Each row is a point on a landscape with many valleys, with its height.
From any point a ball rolls to the lowest of the 6 points nearest to it. It stops when none of these is lower. Distance is the straight distance between rows; heights are no part of it.
k_467 (h 202): [111 179 122 151 171 134  99 185]
k_842 (h 585): [156 138 147 101  68 102 104  80]
k_791 (h 341): [152 110 164  65 114 146  93 121]
k_808 (h 390): [152  70 165  78 117 118 130 111]
k_24 (h 283): [133 174 113 141 112 175  91 121]
k_979 (h 325): [115  81 122 132 129 127 176 108]
k_817 (h 273): [124 130 127 176 176  97 150 175]
k_599 (h 308): [103 125 136 134 146 122 166 142]
k_908 (h 441): [135 149 109 130 106 153 101 106]
k_666 (h 210): [109 157 135 135 161 146 128 163]
k_245 (h 363): [131  88 108 117  98 114 130 100]
k_977 (h 200): [130 139 117 136 138 183  94 150]
k_287 (h 578): [121  81 104 113  77  81 164  69]
k_38 (h 418): [143 176 114 146  93 163  87 109]
k_291 (h 114): [113 213 126 138 149 162  98 159]
k_881 (h 371): [109 199 116 151 135  98 117 148]
k_834 (h 148): [123 128 120 139 143 175 116 145]
k_369 (h 321): [140 126 120 118 111 150  84 126]
k_82 (h 253): [118 153 123 168 182 117 119 188]
k_913 (h 194): [131 136 110 132 128 171  94 140]
k_886 (h 331): [149  61 159  82 108 102 140 101]
k_983 (h 577): [145 107 121 106  72  87 127  66]
k_87 (h 287): [105 170 113 155 151  98 121 167]
k_355 (h 150): [122 177 124 141 162 203  87 174]
k_194 (h 145): [115 193 119 137 119 163 115 127]
k_619 (h 139): [152  82 134 126 131 143 115 129]
k_711 (h 378): [140  60 129 105 100  92 142  97]
k_961 (h 241): [151 104 137 114 130 156  82 142]
k_607 (h 307): [ 99 157 126 130 147 119 138 150]
k_190 (h 661): [112 122  98 124  93 107 160  81]
k_331 (h 394): [145 108 124 105 100 122  99 106]
k_146 (h 298): [133 141 149 155 190 135 146 180]
k_95 (h 443): [114  78 107 127 109 113 168  95]
k_724 (h 492): [ 91 116 116 127 117  94 182 106]
k_585 (h 452): [149 131 163  57  73 143 115  73]
k_910 (h 513): [137  86 147  73  85  81 133  81]
k_156 (h 433): [ 94 140 118 134 137  75 167 130]
k_116 (h 274): [110 196 122 137 117 143 129 122]
k_603 (h 494): [ 96 176 116 136 132  89 141 129]
k_615 (h 230): [164  57 147 118 127 120 135 116]
k_47 (h 292): [151 116 147  85 110 133  87 114]
k_775 (h 217): [127 137 116 189 184 107 132 187]
k_336 (h 323): [131  50 124 120 104  92 166  87]
k_338 (h 362): [109  96 111 127 115 123 163 106]
k_777 (h 286): [105 184  87 175 156 106 101 170]
k_422 (h 120): [123 230 135 147 128 171  89 150]
k_706 (h 239): [127  87 132 143 143 139 175 127]
k_147 (h 510): [102 142 111 123 108 119 159  96]
k_806 (h 25): [132 103 119 131 133 163 122 135]
k_751 (h 265): [156  64 129 140 138 137 154 115]
k_735 (h 38): [118 212 124 141 126 160 107 139]
k_272 (h 483): [150 125 157  70  85 116 112  87]
k_428 (h 199): [145  71 131 126 122 128 130 118]
k_829 (h 146): [107 199 128 140 161 173  91 172]
k_811 (h 238): [118 152 138 147 180 135 126 185]
k_333 (h 413): [146 109 163  48  90 152 121  77]
k_771 (h 109): [113 177 118 135 104 136 138 103]
k_134 (h 436): [153  67 177  62 110 139 136 102]
k_92 (h 93): [122 156 133 140 164 189 105 168]
k_165 (h 254): [106 150 115 158 156  88 139 164]
k_930 (h 164): [106 167 129 136 158 165 117 165]
k_752 (h 169): [118 165 143 147 182 170 109 190]
k_512 (h 474): [129 116 110 121 109 135 117 109]
k_337 (h 252): [120 131 140 141 160 165 143 159]
k_71 (h 211): [155  91 146 105 128 142  88 137]
k_739 (h 364): [102 102 124 134 130 117 185 113]
k_670 (h 479): [145 107 130  94  87  96 115  86]
k_922 (h 391): [148  89 138  89 103 107 113 103]
k_614 (h 182): [112 108 121 134 131 144 149 127]
k_676 (h 488): [143 131 116 116  96 126  95 103]
k_454 (h 330): [101 128 119 126 126 126 160 119]
k_681 (h 183): [155  73 144 114 122 131 114 129]
k_300 (h 302): [105 133 118 158 153  76 150 155]
k_37 (h 514): [152 137 165  73  58 106 123  62]
k_161 (h 206): [111 154 113 167 165 107 119 181]
k_113 (h 78): [169  37 148 113 121  90 166  95]
k_498 (h 289): [141 136 107 209 197 114 142 182]
k_830 (h 354): [133 119 148 149 173 116 180 152]
k_48 (h 309): [154  65 126 141 143 130 184 108]
k_822 (h 430): [154 143 134 109  99 138  70 113]
k_188 (h 410): [111 147 106 128 111 144 136 115]
k_184 (h 186): [126 191 116 141 132 188  90 140]
k_354 (h 399): [144  80 162  73 102 111 125  97]
k_801 (h 184): [169  45 156 109 123 100 150 103]
k_767 (h 482): [120  56 105 117  87  84 174  73]
k_759 (h 240): [152  50 127 134 120 110 166 102]
k_748 (h 157): [131 103 131 145 153 159 153 139]
k_716 (h 185): [123 213 135 150 107 157 112 124]
k_634 (h 340): [149  97 155  79 107 122 105 114]
k_818 (h 22): [101 148  84 194 168 107 129 175]
k_730 (h 312): [140 104 146 145 170 125 192 131]
k_794 (h 215): [115 218 123 150 143 121 103 159]
k_415 (h 629): [162 150 144 113  75 117  87  92]
k_472 (h 214): [114 142 109 130 126 166 117 129]
k_173 (h 142): [106 195 123 136 142 143 112 150]
k_271 (h 324): [108 131 137 152 162  98 150 167]
k_312 (h 370): [ 97 157  95 161 143  72 138 150]
k_74 (h 192): [108 146 106 170 162  93 130 175]

Where does a ball stop that starts at each point below?
k_48 -> k_806
k_842 -> k_113
k_983 -> k_806
k_811 -> k_92
k_38 -> k_735
k_454 -> k_806
k_767 -> k_113
k_603 -> k_818
k_190 -> k_806
k_24 -> k_735

Call two points neighbours if one is among the 6 nearest of the other. Go from one point of each pair to the other, from neighbour to neighbour, staying as low as possible. Name the highest point that can't be avoided.
k_818 / k_735 -> k_161
k_113 / k_806 -> k_615
k_771 / k_735 -> k_194
k_92 / k_806 -> k_834
